Each row is a point on a landscape with many peaks, with its height.
A climber steps from a point to whichever of its 5 nearest points has the largest rise for the distance, and stops where none of them is higher. Distance is the straight distance between rows; heights are no part of it.
dib: [ 0.82 -0.05  1.99  0.11  1.75 -3.29  3.20 -0.23  0.40 -0.18  1.42  1.27
  3.03  1.28 -0.44  0.94 -1.64  2.09 -0.56  2.35]  height 285
soze: [-2.88  1.03  2.76  0.81 -0.59  0.20  2.33  0.23  0.87 -0.51  3.51  1.53
 -1.21 -0.33  0.73 -2.19  1.72 -0.70 -2.92 -5.62]  height 59
fas: [-1.22  0.63 -1.19  0.61  0.59  3.58 -1.77  1.56  0.21  0.64  0.05  1.12
 -3.44 -1.56  0.26 -0.20  4.30 -2.02  0.73 -4.53]  height 368
fiz: [ 1.17 -1.96 -1.94  1.64  3.86 -1.32  3.21  0.27 -6.42 -2.44  1.48  1.67
  1.38  3.59 -1.98 -1.90  0.92 -3.38 -3.02  0.58]  height 443
rad: [ 0.11 -1.44  0.35  1.98  0.29 -1.76  1.30  0.86 -3.23 -2.10  2.03  0.39
  1.53  1.94 -2.48 -1.65  0.79 -1.92 -1.91 -0.69]  height 334
tigas: [ 1.60 -0.27  1.29 -0.63  3.22 -2.97  3.00 -1.02 -0.16 -0.15 -0.68  2.22
  3.37  1.81  0.43  0.78 -2.29  2.42  0.19  4.24]  height 233
viraf: [-0.86  2.25  3.14  0.77 -0.81  0.02  1.25 -2.93  4.93  2.59 -0.09 -1.08
 -0.28 -1.66  2.40  1.54 -6.07  2.68 -0.42 -0.65]  height 468
gobo: [-1.96  1.29  2.42  0.51 -1.15  0.44  1.98 -1.42  3.45  1.75  1.64  1.72
 -3.54 -3.06  3.04  0.18  2.48  0.74 -2.64 -4.59]  height 187
lerab: [ 0.73  0.20  0.70 -1.06  0.28 -0.17 -1.56 -0.77  1.89  1.28 -2.58 -2.30
  1.72  0.25 -1.06  2.14 -5.88  3.17  3.52  5.57]  height 214
kef: [ 1.22 -0.38 -0.73 -2.21 -1.51 -2.24 -2.21  0.13  0.49  0.20 -2.15 -2.44
  2.29  0.74 -1.66  1.25 -2.95  2.23  3.37  5.49]  height 558
bine: [ 0.19  0.33  1.84  0.21 -0.50 -2.41  0.64 -0.57  1.35  0.33  0.99 -0.63
  2.49  0.54 -0.28  1.12 -2.27  2.01 -0.25  1.16]  height 316
mek: [ 0.27 -1.51 -1.53  0.01 -2.06 -1.38 -1.47  1.83 -3.39 -2.30 -0.07 -1.73
  1.22  1.54 -3.30 -1.08  1.29 -1.81  0.44  1.40]  height 647
Dig: [ 3.18 -1.72 -3.01 -2.26  3.43 -1.43  2.58 -0.19 -5.95 -1.15 -1.56  1.97
  2.03  2.56 -1.32 -2.20  2.42 -2.06 -3.37  4.64]  height 286
Pumo: [ 1.91 -1.75 -0.27  0.63  3.09 -2.56  3.39 -0.09 -4.67 -1.54  0.62  2.06
  2.42  2.36 -1.78 -1.12  1.75 -1.43 -2.47  2.02]  height 398
vilis: [-1.52 -0.48 -5.35 -0.95  1.88  4.78 -2.18  2.80 -3.08 -1.62 -0.03  0.39
 -0.79  1.83  1.97 -1.50  1.50 -3.44  2.84 -5.40]  height 382
Ran: [-1.14 -0.18  0.07  0.64 -1.64  0.53 -1.84  1.62 -1.38 -1.52  0.69 -0.88
  0.66  0.37 -1.03 -1.99  2.22 -1.66 -0.70 -2.32]  height 409
dozu: [ 0.26 -2.50 -3.19  0.56 -0.18 -0.64 -1.40  1.90 -5.64 -3.13  0.40 -1.16
  0.92  2.96 -3.37 -2.36  0.50 -3.89 -0.09  0.87]  height 332
vare: [ 0.18  0.44 -2.13 -0.37 -1.72  3.23 -3.53  1.29  0.69  1.00 -1.55 -0.05
 -2.44 -2.02 -0.62  0.27  5.01 -1.42  1.05 -1.33]  height 423
pinor: [-0.08  1.38  1.23 -0.15 -2.60  0.30 -1.35 -1.71  4.09  2.14 -1.41 -2.17
  0.67 -1.90  1.93  1.64 -3.27  2.32  0.71  1.37]  height 407
tozon: [-2.69  1.16  3.43 -0.08 -1.31  0.11  2.81 -1.48  3.97  1.43  2.77  1.60
 -3.19 -2.25  2.98 -0.79  1.33  0.94 -3.33 -4.90]  height 232
seto: [-1.23 -0.19 -4.11 -0.61  0.25  4.02 -3.36  2.76 -2.10 -1.41 -0.55 -0.33
 -1.60  0.57 -0.31 -1.84  2.98 -3.29  2.12 -3.69]  height 551
Kem: [-1.37 -1.48 -2.79  0.71  0.59  2.01 -1.41  2.18 -3.88 -3.05  0.92 -0.71
  0.49  2.45  0.04 -3.61  0.16 -3.95  0.26 -4.19]  height 363
luven: [ 0.64  0.60  0.82 -0.46 -0.58 -1.40 -0.90 -0.70  2.02  0.81 -0.81 -1.40
  2.59  0.52 -0.92  2.13 -4.11  2.48  1.94  3.49]  height 163
Pepu: [ 2.58 -2.03 -1.53 -1.54  2.36 -3.05  1.88  0.12 -3.90 -1.03 -0.92  1.43
  2.82  2.13 -1.32 -0.30  1.37 -0.34 -0.88  4.68]  height 349
Pelam: [-2.76  0.39  0.13  0.92  1.62  2.46  1.45  1.44 -1.84 -1.85  2.70  1.62
 -1.34  1.15  1.22 -3.33  0.92 -2.67 -1.36 -7.45]  height 123
bofup: [ 1.01  0.48 -0.20 -1.54 -1.78 -0.24 -2.54 -0.63  2.17  1.22 -2.70 -3.37
  1.57  0.31 -1.31  1.59 -5.06  2.48  3.40  5.09]  height 257
Busop: [-1.12 -1.03 -4.96 -1.45 -1.72  3.82 -4.54  3.05 -3.09 -1.88 -1.21 -1.89
 -1.57  1.09 -1.29 -2.67  2.73 -3.39  3.24 -1.05]  height 542
meli: [ 0.40  1.06  0.26 -0.08 -2.34  1.55 -1.96 -1.53  4.15  2.33 -1.38 -0.09
 -2.75 -4.10  2.88  2.57  2.44  1.29 -0.19 -0.09]  height 380
Vuga: [ 2.84 -1.13 -0.68 -2.51  3.80 -2.99  1.83 -0.57 -1.85 -0.40 -2.05  1.75
  3.44  1.88  0.07 -0.01 -0.75  2.38 -0.08  5.84]  height 191
tagod: [ 2.63 -1.79 -1.33 -1.97  0.82 -3.56  0.58  0.57 -2.95 -0.53 -1.58  0.44
  2.60  2.02 -2.15  0.27  0.31  0.86  0.71  5.96]  height 272
zuto: [ 0.66  1.06 -0.32 -0.73 -2.95  1.71 -2.63 -1.36  3.83  2.34 -1.72 -0.91
 -1.94 -3.86  2.94  2.06  1.74  1.63  0.29  0.97]  height 393
Fulu: [ 0.66 -0.29 -0.13 -1.41 -2.80 -2.17 -2.52  0.00  1.26  0.55 -1.57 -2.42
  2.19 -0.01 -1.35  1.46 -2.63  1.90  2.67  4.36]  height 273
rured: [-0.42  1.70  2.72  0.45 -1.94 -0.50  0.28 -2.25  4.70  1.80  0.20 -1.17
  0.02 -2.36  2.59  1.35 -2.41  2.29 -1.15 -0.63]  height 609
Zata: [ 0.93 -0.26  2.31  0.09  2.81 -3.75  4.69 -0.78 -0.61 -0.06  1.20  2.16
  2.94  1.70  0.01  0.51 -1.05  1.62 -0.98  1.99]  height 249
Tuf: [ 3.25 -0.95 -0.67 -1.32  4.46 -2.22  4.42 -1.08 -3.67 -1.15 -0.08  3.49
  3.13  2.07  1.17 -3.01  2.00 -0.15 -4.52  3.21]  height 215
mig: [ 0.65  1.69  1.00 -0.20 -2.17  0.71 -2.26 -1.44  3.96  2.18 -2.44 -2.64
  0.92 -1.30  0.77  1.81 -5.47  2.37  1.88  2.60]  height 289
nodo: [ 1.36  0.18  0.15  1.77 -1.10  0.98  0.52 -2.49  3.24  2.29 -0.31  1.05
 -7.23 -6.05  2.67  5.76  2.56  1.03  0.05 -0.49]  height 493
gegu: [-1.53 -0.59 -5.89 -1.30  0.69  4.98 -3.77  3.33 -2.91 -1.06 -0.51 -0.72
 -2.08  0.97 -0.19 -1.46  2.58 -3.56  4.09 -2.92]  height 476
Fumir: [-0.63  0.91  0.91  0.88  0.13  2.06  0.52 -0.59  2.42  2.08  0.83  1.95
 -4.92 -3.65  1.83  1.39  4.13 -0.19 -1.10 -4.11]  height 111
bekes: [ 4.18 -1.33 -1.87 -2.70  4.38 -0.91  3.74 -0.87 -5.23 -0.45 -1.51  2.37
  3.00  2.49  0.99 -4.39  2.30 -1.38 -5.94  3.72]  height 238
Kuvek: [ 1.55 -0.76  0.15 -1.32  2.13 -2.45  0.89 -0.78  0.50  0.15 -1.78  0.28
  2.99  1.70 -0.32  1.50 -3.04  2.94  1.91  5.09]  height 195
Fazu: [-1.77 -0.11 -2.65  0.25  1.40  3.61 -1.48  2.70 -2.31 -1.49  0.78  0.34
 -0.95  1.18  1.08 -2.48  1.68 -3.63  1.08 -5.83]  height 262
sifod: [ 2.49 -0.18 -0.65  1.71 -1.66  2.00 -1.16 -1.70  3.09  2.64 -0.65  0.78
 -6.50 -5.28  1.58  5.38  3.18  0.96  0.58 -0.03]  height 298
Taku: [ 0.25  0.69  2.04 -0.41  1.65 -1.46  1.21 -1.67  2.09  1.11 -0.84 -0.18
  2.32  0.71 -0.42  2.07 -5.19  3.20  2.23  3.27]  height 274
bomeg: [ 0.40  0.22 -1.06 -0.40 -2.45  2.37 -3.27 -0.01  2.25  1.67 -1.39 -0.55
 -3.06 -3.11  0.16  1.58  4.49  0.66  0.71 -0.10]  height 319
pidek: [ 0.66  0.49  1.82 -0.17  3.16 -1.83  2.46 -1.54  1.42  0.91 -0.76  0.82
  3.12  0.95  0.33  1.87 -4.51  2.88  1.52  3.49]  height 301
siku: [ 1.03  1.99  0.24  0.12 -2.76  2.71 -2.16 -2.69  4.85  3.14 -3.35 -1.34
 -2.47 -4.77  4.48  2.95 -2.08  1.75  1.17  2.29]  height 456
tad: [ 1.91 -2.04 -3.92 -2.09 -0.87 -2.83 -1.34  1.34 -6.20 -1.42 -1.48 -2.10
  0.94  2.05 -4.62 -1.18  1.45 -1.65  0.95  6.36]  height 343
fev: [-2.12  0.07  1.81  1.75 -0.15 -0.12  1.34  1.14 -0.82 -1.58  2.65  0.59
  0.04  0.82 -0.23 -2.22  1.27 -1.65 -2.31 -4.60]  height 126
bipor: [ 0.54  0.43 -1.27 -1.05 -3.74  2.17 -3.55  0.08  2.74  2.10 -2.06 -1.09
 -2.64 -3.30  0.90  1.57  3.61  0.94  0.99  1.25]  height 255
kizop: [ 0.04  1.59  3.13  0.24  4.54  0.55  0.37 -1.62  2.10  1.84 -2.61 -0.24
  0.94  0.23 -0.56  2.11 -6.88  3.12  3.27  4.60]  height 124
varu: [-0.13  0.29  0.13 -0.74 -3.70 -0.09 -2.91  0.38  1.93  0.50 -1.25 -2.18
  0.67 -1.29 -0.01  0.51  0.87  0.93  0.44  1.20]  height 220
nosi: [-0.31  0.49  1.31  0.39 -2.49 -1.38 -0.64 -0.55  2.57  0.05  0.56 -1.14
  1.39 -0.63  0.26  0.54 -0.38  1.43 -0.47 -0.68]  height 250
negez: [-0.53 -0.36 -7.76 -1.30  1.21  6.12 -3.68  3.52 -2.05  0.60 -0.69  0.04
 -2.88  0.73 -0.60  1.26  2.07 -3.72  5.01 -3.48]  height 397
rovit: [-1.60  0.89  0.85 -0.05 -1.09  1.10 -1.12  0.25  1.56  0.26  0.53  0.49
 -1.68 -2.01  1.01 -0.43  3.45 -0.28 -1.55 -3.62]  height 218
dak: [ 0.16  0.60  1.28  0.81 -0.44  1.38  1.73 -2.21  3.63  2.39  0.47  2.01
 -6.20 -4.92  3.06  3.85  2.93  0.99 -1.28 -2.59]  height 256
melu: [-1.10  0.27  1.09  0.56 -2.14 -0.42 -1.06  0.61  0.47 -0.71  0.76 -0.98
  0.75  0.06 -0.31 -1.10  1.35 -0.19 -1.17 -2.24]  height 315
pugo: [-0.32  0.04  3.03  0.93  0.21 -3.32  3.43 -0.46  0.76 -0.40  2.32  0.96
  2.22  0.84 -0.37  0.54 -1.29  1.53 -1.33 -0.17]  height 364
gono: [-0.87 -0.37 -3.58 -1.43 -1.19  3.80 -4.34  2.49 -1.51 -0.70 -1.28 -0.86
 -1.82 -0.20 -0.93 -1.59  3.76 -2.66  2.26 -1.78]  height 681
Morak: [ 0.23 -2.23 -2.05  1.14  0.53 -1.36 -0.21  1.41 -5.64 -2.68  0.69 -0.95
  1.27  3.09 -3.21 -1.75  0.65 -3.71 -1.00  0.40]  height 391
Vuge: [-0.47  0.84  0.76  0.03 -2.62  0.73 -2.07 -0.51  2.85  1.47 -0.48 -1.03
 -0.31 -2.56  1.77  0.83  1.30  1.03 -0.40 -0.14]  height 271
miki: [-0.53  0.48 -3.25  0.10 -0.35  4.19 -3.35  2.26 -0.47  0.41 -1.09  0.67
 -3.14 -1.18 -0.87  0.46  4.45 -2.28  2.22 -2.71]  height 521
paga: [ 0.61 -0.91 -0.77 -0.99 -3.34 -1.62 -2.78  1.20 -1.00 -0.71 -0.50 -2.42
  1.57  0.67 -2.33 -0.54  0.58 -0.02  1.15  2.35]  height 314
Velo: [-0.70  1.83  2.06 -0.05 -1.44  1.39  0.78 -3.17  4.86  2.87 -0.47  0.49
 -3.28 -4.53  4.37  2.36  0.30  2.02 -1.57 -1.17]  height 405
zepob: [-1.13  2.08  5.10  0.22  7.52  0.54  4.21 -2.45  2.30  1.36 -0.99  2.56
  0.31  0.62  0.63  0.02 -6.53  3.82  1.82  3.09]  height 320
basu: [-0.18  2.04  2.85  0.73 -0.15  0.82 -0.45 -1.95  3.81  2.23 -2.06 -2.06
  0.31 -1.40  0.17  2.16 -7.28  2.66  1.86  2.36]  height 324
Bet: [-1.43  0.74  3.46  1.30 -0.53 -2.85  4.04 -1.17  1.48 -0.13  3.34  0.93
  1.04  0.56  0.54 -0.35 -0.87  1.15 -2.38 -2.34]  height 313
lupu: [ 1.57 -1.10  0.81  0.39  2.41 -3.53  3.41  0.12 -2.76 -1.04  1.13  2.30
  3.06  2.16 -0.95 -0.79  0.92  0.02 -2.03  1.69]  height 318
riko: [ 2.64 -1.91 -2.57 -2.05  1.04 -2.73  0.38  1.03 -5.42 -1.07 -1.55  0.21
  1.60  2.38 -3.17 -0.91  1.28 -1.21  0.05  5.81]  height 340
ner: [-1.83  2.06  4.05 -0.08 -1.46 -0.07  3.22 -3.16  5.28  2.33  1.71  0.18
 -1.60 -2.70  4.01  0.94 -3.16  2.20 -2.22 -2.42]  height 392
Nuta: [ 0.56  1.08  2.80 -1.18  7.27 -0.63  3.57 -2.14  1.32  0.31 -1.35  3.03
  2.32  1.35  3.00 -0.96 -4.38  3.51  1.16  3.86]  height 281
Kunar: [-0.29  0.73  3.18 -0.24  4.06 -2.76  4.94 -2.09  1.70  0.87  1.19  2.49
  2.30  1.25  1.20  1.13 -3.68  3.63  0.12  1.78]  height 325
disu: [-1.31  2.19  4.10  0.70  1.27 -1.13  2.88 -2.45  3.95  2.01  0.87 -0.21
  0.69 -0.41  1.28  1.99 -6.28  3.22  0.20  0.56]  height 415
zoso: [-2.01  0.52 -0.59  0.54  0.05  2.67 -1.24  1.91 -1.16 -0.68  0.69  0.66
 -1.45 -0.22  0.21 -2.12  2.56 -2.52 -0.12 -5.22]  height 291
Buli: [ 0.49  0.91  0.09 -1.20 -3.38  0.03 -3.27 -0.89  3.28  1.71 -1.85 -3.08
  0.70 -1.29  0.39  1.78 -2.95  2.25  1.92  3.35]  height 235
zar: [-1.00 -0.24 -1.76 -0.11 -1.21  1.80 -3.09  2.15 -1.95 -1.79 -0.09 -0.62
 -0.23  0.43 -0.89 -2.46  2.24 -2.80  0.85 -2.60]  height 506
Rutep: [ 1.76 -2.30 -1.66 -1.48 -1.70 -2.61 -1.41  1.56 -3.84 -1.46 -0.84 -1.34
  1.89  1.86 -3.63 -0.79  0.95 -1.03  1.07  4.42]  height 386
tef: [ 1.58 -1.24 -1.97 -2.12 -2.26 -3.10 -2.08  1.28 -3.12 -0.76 -1.24 -2.25
  1.65  1.41 -3.62 -0.17 -0.16  0.14  2.20  5.54]  height 619
varep: [-1.12 -1.59 -2.40  1.94  2.15  0.74  0.97  1.64 -4.85 -3.68  2.53  0.32
  0.41  3.56 -0.20 -2.99 -0.80 -3.79 -1.07 -4.81]  height 664
Bez: [-2.04  1.89  4.72  0.55 -0.29 -1.28  3.96 -2.59  4.90  2.25  2.15  0.32
 -0.37 -0.85  2.12  1.38 -4.91  2.91 -1.59 -1.30]  height 490
letun: [-0.28 -0.14  3.09  1.13  1.38 -3.50  4.69 -0.71 -0.30 -0.55  2.96  1.66
  1.74  1.29 -0.70 -0.24 -0.87  1.15 -2.10 -0.70]  height 335
sobem: [-1.07 -0.64 -0.19  1.18 -0.46  0.26 -0.79  1.49 -2.41 -2.33  1.13 -0.27
  0.48  1.40 -0.85 -2.59  1.24 -2.89 -0.92 -3.31]  height 353
Tefe: [-0.55  1.37  3.45  0.48  3.35 -1.57  3.41 -1.93  2.75  1.23  0.49  1.15
  1.92  0.82  0.50  1.63 -5.97  3.30  0.98  1.83]  height 366
regu: [ 0.18  1.15  0.67  0.13 -1.52  1.62 -0.63 -1.69  3.94  2.14 -0.62  0.63
 -3.32 -4.26  2.84  2.23  2.64  1.24 -0.95 -1.16]  height 288
gorig: [ 0.58  0.70 -0.66  0.32 -1.56  2.20 -2.15 -0.30  2.87  2.10 -1.15  0.44
 -3.61 -3.25  0.96  1.73  3.93  0.30  0.25 -1.33]  height 258
zel: [ 0.70 -2.48 -3.44 -0.62 -1.77 -1.15 -2.21  1.82 -5.96 -2.43 -0.59 -1.93
  0.91  2.31 -4.16 -2.01  0.92 -2.80  0.95  2.84]  height 427
nisom: [-0.67  2.15  3.17  0.76  0.13 -0.90  1.58 -2.11  3.94  2.11 -0.28 -0.93
  1.22 -0.68  0.94  1.92 -5.75  2.88  0.21  0.69]  height 410
dun: [-0.09 -0.94  1.33  1.73  2.12 -2.59  3.97  0.37 -3.09 -1.86  2.77  2.04
  1.86  2.19 -1.90 -1.52  0.68 -1.37 -2.71 -0.64]  height 543
febet: [ 0.76  0.56  1.65 -0.88  2.51 -0.96  0.36 -1.42  1.77  1.06 -2.24 -0.64
  2.22  1.09 -0.70  2.25 -5.72  3.32  3.37  4.89]  height 196
Laf: [-1.33  1.23  2.10  0.32 -1.74  0.46  0.03 -0.71  3.12  1.05  1.10 -0.06
 -1.40 -2.41  1.84  0.39  1.74  1.15 -1.94 -3.20]  height 275
Zimev: [-0.02  0.85  2.41  0.12 -1.26 -1.28  0.15 -1.23  3.50  1.25  0.07 -1.47
  1.67 -0.58  0.47  1.58 -3.84  2.15 -0.01  1.03]  height 413
zeda: [ 1.01 -0.73  0.50 -0.68 -0.36 -2.67  0.07 -0.09  0.18  0.09 -0.45 -0.54
  3.16  1.30 -1.25  1.60 -2.04  1.75  1.05  3.28]  height 251
kov: [ 0.30 -0.35  1.00  0.25 -1.77 -2.39 -0.36  0.19  0.40 -0.73  0.73 -0.87
  2.07  0.91 -1.56  0.32 -0.34  0.80 -0.14  0.98]  height 346
fofi: [ 0.85  1.44 -0.59 -1.29 -3.68  1.80 -3.82 -1.80  4.67  2.47 -3.14 -2.38
 -1.53 -3.47  2.78  2.20 -1.74  2.10  1.87  2.51]  height 354
dumer: [ 0.23  0.02  1.79  0.60 -0.80 -2.73  1.30 -0.38  1.02 -0.52  1.10 -0.35
  2.24  0.91 -0.84  0.53 -1.06  1.44 -1.08  0.58]  height 381
voni: [-2.07  0.78  0.55  0.93  0.78  2.51  0.61  1.01  0.56 -0.02  1.41  1.61
 -3.07 -1.02  0.93 -1.72  3.27 -1.82 -1.31 -6.30]  height 113
bulaf: [-0.08 -0.76 -2.26 -1.04 -3.95  0.10 -4.00  2.01 -2.22 -1.73 -1.02 -2.74
  0.35  0.51 -2.88 -1.88  1.51 -1.42  1.64  1.89]  height 178
Sutag: [ 1.67 -1.70 -1.09 -1.25 -1.42 -2.93 -1.09  0.85 -1.87 -0.96 -0.92 -1.09
  2.34  1.28 -2.76  0.12 -0.44  0.26  1.19  5.16]  height 338
Nog: [ 1.66 -2.27 -1.34  0.33  1.70 -2.25  1.61  0.32 -4.89 -1.60 -0.15  0.87
  1.96  2.46 -3.00 -1.10  1.56 -2.01 -1.71  2.82]  height 432
pepo: [-0.18 -2.35 -3.38  1.16  0.74  0.54 -0.89  1.57 -5.18 -3.47  1.50 -0.88
  1.10  3.20 -1.82 -2.80 -0.22 -4.01 -0.65 -1.96]  height 295
Fiv: [-1.14  1.12  3.66  0.63 -0.65 -1.97  3.01 -1.66  3.32  0.93  1.86  0.29
  1.16  0.27  1.23  0.94 -3.21  2.94 -1.22 -1.17]  height 399
lorel: [-1.91 -0.39 -0.69  1.40  0.70  1.48 -0.54  1.95 -2.64 -2.48  1.96  0.07
 -0.13  1.78  0.06 -3.17  0.95 -3.32 -0.86 -5.07]  height 241
rizas: [-0.85  0.57 -0.46 -0.31 -2.62  1.78 -3.08  1.09  1.36  0.12 -0.79 -0.82
 -1.29 -2.04  0.00 -0.51  3.42 -0.54 -0.26 -1.68]  height 339
Nim: [-1.62 -0.81 -0.22  2.12  1.21  0.30  1.52  0.91 -3.71 -3.24  2.62  0.42
  0.65  2.93 -0.71 -3.06  0.10 -3.46 -1.90 -4.54]  height 367
mas: [ 2.84 -0.98  0.29 -2.25  4.27 -2.87  3.21 -1.06 -1.54 -0.40 -1.47  3.01
  3.63  1.88  1.90 -1.43 -0.24  1.98 -1.07  4.51]  height 173
Gib: [-2.05 -0.78 -3.06  0.83  2.63  2.12  1.09  1.81 -3.78 -3.61  3.02  0.75
  0.45  3.58  2.50 -3.49 -1.01 -3.41 -0.38 -7.78]  height 352
Zos: [ 0.15  1.69  0.90  0.05 -2.60  1.72 -1.41 -2.26  5.05  2.62 -1.83 -1.11
 -2.05 -4.33  3.98  1.75 -1.45  2.40 -0.13  0.64]  height 614
Zaz: [ 2.73  0.15  1.21 -2.37  6.11 -2.05  4.34 -1.98 -0.66 -0.66 -1.06  3.51
  3.39  2.21  4.01 -2.56 -1.89  3.20 -1.82  3.83]  height 217
digi: [-1.95  1.51  2.02  0.56 -0.35  1.35  0.86 -0.04  1.93  0.71  1.50  1.34
 -2.73 -1.69  1.55 -1.11  2.74 -0.19 -2.19 -5.01]  height 120
neru: [ 0.29  0.15 -0.72 -1.36 -4.35  0.11 -3.94  0.44  2.12  0.44 -1.49 -3.01
  0.66 -1.23 -0.10  0.11  0.68  0.91  1.21  2.30]  height 149
mikib: [ 1.89  0.12 -1.99  0.66 -2.18  2.26 -2.42 -0.89  2.73  2.91 -1.41  0.14
 -4.98 -4.78  1.00  4.35  4.19  1.02  1.46  1.44]  height 194
meve: [-2.14  1.11  3.23 -0.25 -0.62  0.88  3.74 -2.79  4.76  2.55  2.25  1.91
 -5.84 -4.54  4.75  2.00  1.55  1.37 -3.05 -3.83]  height 155
gev: [-0.80  0.71  2.87  0.83 -1.63 -2.04  1.75 -0.65  2.02  0.43  1.63 -0.28
  1.32 -0.10  0.62  0.44 -0.92  1.54 -1.63 -1.88]  height 300
buz: [-0.57 -0.33 -1.83 -1.07 -3.11  2.00 -4.06  1.68  0.47  0.38 -1.36 -1.34
 -1.15 -1.61 -0.68 -0.46  3.96 -0.93  1.27  0.03]  height 326
Figut: [-0.33 -0.24 -0.08 -0.40 -3.43  0.23 -3.16  1.47  0.00 -0.70 -0.79 -1.68
  0.74 -0.63 -1.14 -1.05  2.00 -0.46  0.24  0.20]  height 305
subez: [ 0.29  0.29 -2.21  0.47 -0.06  3.64 -2.30  1.07  0.72  1.58 -0.66  0.82
 -4.72 -2.21 -0.87  1.97  4.89 -1.46  1.41 -2.68]  height 408
darom: [ 0.93  0.09 -3.91  0.70 -0.05  4.77 -3.31  1.99 -0.03  1.65 -0.77  0.60
 -5.67 -2.32 -2.04  3.18  4.55 -2.38  3.10 -1.99]  height 322
zusu: [-0.31 -1.17 -1.34  0.99 -0.69  0.30 -1.37  1.98 -3.77 -2.76  0.96 -0.68
  0.99  2.12 -1.96 -2.65  0.53 -3.24 -0.49 -1.82]  height 317
veva: [-1.61  2.40  5.25  0.50  2.87 -0.75  4.30 -2.68  4.01  2.40  1.03  0.65
  0.16  0.11  1.04  1.56 -7.00  3.04  0.07  0.16]  height 404
rokek: [-1.40 -0.54 -6.18 -1.36  1.84  5.30 -2.81  3.25 -2.70 -1.22 -0.21  0.42
 -1.63  1.76  0.93 -0.96  2.01 -3.50  3.96 -4.61]  height 446
Momer: [ 2.25 -0.09 -2.32  1.54 -1.78  3.16 -2.71  0.27  1.06  2.30 -0.84  0.62
 -6.60 -3.97 -1.05  4.44  4.41 -0.52  1.90 -0.57]  height 228
sok: [ 1.33 -0.75  0.54  0.15  0.62 -3.32  1.56  0.13 -1.20 -0.94  0.29  0.63
  2.94  1.60 -1.35  0.68 -0.74  1.06 -0.34  2.11]  height 362
Vadad: [-1.28 -1.63 -2.82  0.08 -1.27  1.16 -3.33  2.72 -3.86 -2.99  0.03 -1.90
  0.34  1.87 -2.10 -2.96  1.36 -3.30  1.03 -0.73]  height 401
modom: [ 0.55  1.54  2.20 -0.18  1.10  2.15 -2.71 -1.10  2.96  2.44 -4.10 -3.09
 -0.51 -0.34 -2.13  1.95 -7.84  2.57  4.40  5.93]  height 148
mam: [-1.04  0.38 -2.17  0.12 -0.06  3.68 -2.60  1.86 -0.45 -0.18 -0.48  0.02
 -2.29 -0.97 -0.29 -0.84  3.86 -2.54  1.02 -3.72]  height 448
mugil: [-0.10 -1.73 -1.10  1.93  1.69 -0.50  1.02  1.16 -4.66 -2.91  2.11  0.34
  1.17  3.12 -2.01 -2.17  0.13 -3.42 -1.70 -1.83]  height 282
niz: [-2.12  1.83  3.49 -0.22 -2.04 -0.17  2.31 -1.96  4.55  1.78  1.47  0.23
 -1.73 -2.35  3.47  0.33 -0.70  1.72 -2.67 -3.11]  height 312
Kon: [-1.88  1.19 -1.43  0.72  1.20  3.96 -0.97  1.77 -0.62  0.21  0.45  1.52
 -3.16 -0.83  0.83 -0.84  3.29 -2.67  0.04 -5.59]  height 278
pev: [-1.02  1.24  2.02  0.41 -2.60 -0.25  0.69 -2.01  3.93  1.66  0.20 -0.52
 -1.00 -2.51  2.88  0.80 -0.11  1.86 -1.56 -2.34]  height 424
zuvi: [ 1.62 -2.44 -2.38  1.10  2.79 -1.52  2.15  0.50 -6.31 -2.51  0.75  0.95
  1.18  3.15 -2.80 -1.70  1.49 -3.33 -2.50  1.30]  height 546
Bisig: [ 0.70 -1.02  0.15  1.04 -0.37 -2.24  0.60  1.00 -3.28 -1.95  0.60  0.19
  1.85  1.71 -2.67 -1.28  1.12 -1.49 -0.87  0.88]  height 418
soro: [-1.86 -0.77  0.74  1.86  1.21 -0.15  2.56  1.20 -3.18 -2.70  3.35  0.76
  0.26  2.41 -0.44 -3.31  0.33 -2.91 -2.35 -5.45]  height 261
Bek: [-0.16 -2.06 -1.14  2.84  3.17 -1.04  3.28  0.25 -5.67 -3.01  3.09  0.97
  0.96  4.05 -1.47 -2.51  0.23 -3.69 -2.70 -2.58]  height 264
zasu: [ 0.34 -0.23  1.85  1.02 -0.11 -2.98  1.86 -0.19 -0.62 -1.17  1.65  0.43
  1.92  1.26 -1.27 -0.34 -0.23  0.73 -1.10  0.22]  height 502
giman: [ 0.90 -1.58  0.17 -0.11 -1.27 -2.72 -0.50  0.97 -1.84 -1.28  0.03 -0.37
  2.34  1.61 -2.57  0.11  0.55 -0.13 -0.19  2.68]  height 394

For each start below, name the point where the climber stops.
Zaz -> Bez
varu -> gono
soze -> rured
Kuvek -> Bez
Pelam -> gono
rovit -> gono
tigas -> Bez
febet -> Bez
